Points on a hilly landscape, in no order, each with its height.
A climber steps from a point to the highest of its 2 nearest points, and stops where none of them is higher. Distance is the straight distance between rows; heights are no part of it.
(722) h=523: [ 86 157  99 110 195 101 197 119 141 124  77 100  66 140 148  98 111 200
 135 118]
(422) h=264: [134 166 182 107 185 159 130 134 116 142 116 119 153  43 113 153  94 126
 122 165]
(270) h=607: [150 134 110 117 113 122  51 162 115 136 110 134 162 156 154 158 130  99
 123 202]
(461) h=637: [117  96 137  93 113 113  47 165 121 149  94 128 158 124 158 137 128 128
 122 139]
(551) h=148: [151 153 196 118 141 131  62 144 154 139 109 100 131 117 102 130 130  97
 109 151]
(664) h=202: [175 125 142  76 101 140 133  96  98 166 169 147 144 108  86 131 132  94
 117  62]
(849) h=598: [ 85 132 101  94 140 116 149 110 137 171 101 114  81 163 129  96 112 185
 137 144]
(736) h=434: [120 192 152  91 150  94 110 122 179 100 108  75 115 133  76 122  97 137
 173 110]
(738) h=208: [142 149 125  97  78 117  77 133 111 180 129 149 107 149  79 168 120  82
 140 108]
(117) h=246: [123 138 170 141  98 140 134 115 123 160 131 142 197  72 121 189 116 124
  99  77]
(321) h=594: [142 109 102 155 168 153  88 122 133 120 142 169 190 101 136 143 177 134
 137 169]
(513) h=262: [116 108 160 121 117 155 128 157  97 126  98 144 182  64 155 157 107 136
 100 119]
(939) h=13: [154 156 141 118 115 134 136 153 100  81 112 145 149  99 123 134 111  85
 122 151]
(246) h=538: [104 143 141 153  46 122 112 128 154 106 118  75 128 148 140 154 104  96
 120 152]
(693) h=586: [124  98 144 119 167 149 105 164  62 173  83 183 132 114 136 145  92 168
 117 129]
(972) h=133: [106 117 162 158 148 156  52 150 147 121  97 108 108  97 103 134 145 112
 132 141]
(794) h=286: [109  94 140 105 148 169 113 165  84 141  94  88 144  97 175 109  81 165
 125 158]
(429) h=610: [ 93  89 136 109 124 110  82 171 104 164  85 151 111 128 137 146  85 160
 139 138]
(916) h=358: [117 187 104  71  90 100 128  75 144 171 111 117 170  96 123 180 135 103
 117 120]
(490) h=248: [142 121 167 129 150  79 131 121 121 115 111 199 160  99 103 132 126 146
 114  76]
(933) h=588: [ 87 133 138  85  76 123 116 129 150 145 118  90 108 113 139 162 108 114
 125 188]
(367) h=173: [148 111 179 143 125 164  91 117 146 136 143  86 106 149 122  87 145 105
  92 172]
(438) h=113: [136 116 136 185 154 182  90 146 113  80  95 141 126 125 119 119 170 105
 108 144]
(704) h=277: [168 151 105 162 142 116 157 105 109 116 150 167 198 146 130 104 136 148
 118  89]
(623) h=191: [158 101 117  99 146 146 147 156 113 106 191 137  90 114 116  86 141  94
 176 140]
(345) h=29: [113 114  99 155 103 154 160 135  96  86 104 209  92 113 114 169 161  88
 116 161]
(778) h=265: [115  94 115 168 137 147  81  94 153 182 138 144 133 144 119 121 187 146
 106 130]
(311) h=63: [113 126  72 149 140 169 172 139 117  84 123  98  72 116 147 107 172  99
 141 124]
(97) h=578: [101 102 114 114 117  75 180 132 178  81 113 105  51 152 168 106 171 131
 105 100]
(266) h=32: [124 143 175 182 126 151 190 135 121 108 147 105  67 136 101 129  94 120
 116  97]
(649) h=331: [159 174 139  78  85  69  95 101 151 132 126 120 180 142 119 169 108  85
 111 125]
(30) h=119: [123 148 112 168 111 154  79 167 114 129 125 124  91 156  99 148 113  89
 162 160]
(534) h=479: [151  88 118 154 167 124 150 145  97 159 158 147 128 185 158  80  94 189
 136 139]
(229) h=233: [113 105 155 120  92  82 106 151 124 101  81 187  97 125 117 151 125 105
 113 120]
(442) h=566: [151 101  93 160 199 132  97 132 116  82 115 172 153 147 158  94 157 146
 129 159]
(924) h=401: [ 79 179 100  76  91  90 157  76 166 153 113 110 113 116  97 162 119 144
 146 116]
(175) h=400: [134 124 154 120 106 136 190 116  98 133 131 103 118 138 154  92  86 145
  93 115]
(877) h=539: [120  94 113 129 174 107 132 167 131 138 147 120  78 166 130  84 108 183
 173 103]
(437) h=257: [147 112 145  90 136 206 170 155  99  97 155 207 184  92 105 153 152 115
 110 169]
(326) h=242: [156 172 128 161 102 113  80 126 163  84 143  81 156 161 110 114 131  83
 140 119]
(613) h=223: [150 109 158  86  64 114  81 139 104 155 111 184 127 133 111 161 143  73
 100 117]
(455) h=567: [110  91 109 156 165 145 119 143 127 117 155 160 165  87 161 158 114 158
 164 195]
(82) h=506: [113 124 112 136 109  89 123 148 141 101 129 125 104 141 120 123 126 122
 165  75]
(949) h=275: [ 78 121 131 135 107 112 108 119 203 151 120 104  71 184  89 141 131 171
 161 163]
(661) h=181: [124 146 141 159 158 103 121  98 188  79 132  95 126 137 132  92 155 128
 119 163]
(104) h=144: [136 160 178  96 141 123 115  57 173 212 131 110 152 107  85 153 158 142
  84  86]
(828) h=414: [144 156  83 140  78 127 124  88 116 188 144 127 216 143 155 166 139 129
 106 102]
(666) h=625: [106 100 122 130 113 105 191 120 139 107 161 140 106 102 149 140 115 134
 137 144]
(508) h=606: [104  73 115 107 146 102 180 114 163  70 132 129  82 106 173 100 166 136
 116 159]
(206) h=480: [105 112  67 141 124  85 138 156 169  91 180 119 105 136 146 141 132 132
 197 114]
(318) h=550: [135 149  83 134 180 129 152 142  96  94  99 100 136 147 180  70 114 151
 132 147]
(510) h=352: [149  84 122 152  96 181 115 160  85 131 157 119 170 154 181 112 110 133
 114 164]
(491) h=376: [148 106 156 150  94 173 161 142  81 106 120 136 145 143 157 105 125 129
  85 139]
(1003) h=485: [ 85 153 105  75 116 117 122  93 154 215 103 124 114 138 106 152 136 172
 129 142]
(302) h=213: [125 138 110 116 113 118  85 119 172 109 136  79 121 161 114  91 158 103
 146 147]
(494) h=260: [155 138 162  79 163 181 155 142 105 139 158 175 169  48 101 162 124 114
 130 176]
(944) h=319: [161 126 104 123 120 159 144  89 103 166 150 136 212 119 150 104 165 142
  99  98]
(322) h=47: [170 157 142 157 143 101 228 113 121  94 171 133  76 165 114 128 101 119
 121  84]
(544) h=519: [ 92  94  74 189 131 117 133 143 141 110 153 143 137 142 167 147 135 151
 164 149]
(468) h=351: [122  86 102 174 159 117 133 109 139 139 141 175  95 165 137 106 170 158
 122 116]
(128) h=273: [128 118 179 117 174 185  89 164 100 157  87 102 174  61 151 151 112 141
 109 148]
(378) h=19: [126 143  97 111  86 158 135 138  86 134 109 158 135 102 130 163 134  84
 116 164]
(188) h=541: [115  97  92 153 208 165 113 132 104  73  87 109 125 116 182  99 148 158
 132 150]
(181) h=540: [109  93 129 160 112  81 147 133 155  69 113 144 109 132 154 114 161 126
 109  84]
(581) h=422: [ 94 189 145 139 153 135 156 110 173 109 102  60  88 111  94 110 119 145
 141 118]
(203) h=65: [162 140 129 136 157  68 183 118 156  94 150 138  57 185 108 107 148 126
 125  59]
(950) h=105: [137 139 124 106 127  78 167  62 161 149 148 142  72 173  74 105 152 132
 126  87]
(858) h=210: [142 138 151  82 103 150 156 123  72 175 114 134 133  77 109 134 112 117
 111  74]
(631) h=573: [146 109 104 134 159 103 151 183 108  84 136 110 111 155 180  99  98 151
 154 103]
(122) h=431: [145 150 173 118 136 125 151 106 124 151 154  92 125 137 107 112  77 147
 128 126]
(859) h=425: [ 63 135 131 175  79 128 111 126 182 131 112  86 105 135 113 162 124 142
 142 122]
(433) h=182: [141  90 109 103 147 165 120 123 108 159 177 112 128 113 136  68 152 135
 152 125]
(329) h=240: [123 125 146  87 136  63  84 127 146 120  76 187 141  90 111 147 144 118
 120 107]
(306) h=608: [ 93 130 134  90  99 109 169 134 136 129 147  96  94  98 134 142  71 127
 162 152]
(9) h=256: [177 144 157 135 146 113 173 133  96  69 122 192 177 118 116 107 127 126
 109  70]
(111) h=476: [102 168 118 141 169 118 206 140 154  98 106  51  55 131 144 105 126 164
 136  79]
(790) h=475: [138 149 151 133 151 108 131 124 172 130 166  85  95 168  83 104  94 148
 174 107]
(690) h=146: [153 115 160 157  94 167  95 152 119 131 160 129 133 138 107 134 131  84
 125 140]
(995) h=316: [116  81 139 165 150 172 110 154 107 125 125 105 126 152 169 111  98 156
 116 200]
(131) h=196: [176 127 148 105 138 115 146 105 127 104 191 157 118 113  86 118 124  91
 152  97]
(545) h=159: [156 115 128 106 131 154  86 134 127 193 175 105 165 141 138 117 132 128
 137 150]
(45) h=192: [155 117 109  98  94 112  71 113 135 169 166 158 148 129  88 136 171  86
 146  77]
(541) h=520: [133 164  76 151  82 109  94 130 126 138 159 117 200 138 138 163 118 105
 162 112]
(341) h=287: [149 194 149 135  92 107  75 120 161 129 133  66 181 164 104 162  85 105
 136 112]
(817) h=225: [142 159 144 122  71 129 132 135  80 154 119 132 174 116 113 171  87  95
 118  67]
(528) h=571: [144 167  96 125  94  96  97 140 128 118 138 108 183 166 164 134  93 116
 147 181]
(238) h=87: [114 120  89 172 133 198 127 145  77 106  89 117 107 109 132 117 158 104
 134  95]
(553) h=44: [105  90  72 155 132 158 179 115 103  87 107 164  82 127 164 126 180 120
 107 157]
(94) h=419: [128  94  85 159 150 136 167 122  85 157 124 187  97 182 151 108 124 168
 118 146]
(366) h=150: [125 154 129 127 150 100 167  57 175 124 134 130 109 130 107 103 163 131
 109 144]
(34) h=195: [117 117 159 136 157 145 127  87 148 189 123 122 136 101 114 112 159 161
  88 120]

Where does a climber stop that starts at each point below?
(322) -> (849)
(34) -> (631)
(613) -> (461)
(794) -> (790)
(378) -> (367)

Call two points neighbours if one is among the 2 nearest of the other. Go from one point of each pair to the other, from neighbour to neighbour, staying as high as possible. Name the lowest point that can't be avoided.
(367) and (128) -> (690)
(666) and (849) -> (949)
(849) and (790) -> (581)
(321) and (666) -> (206)
(321) and (631) -> (188)
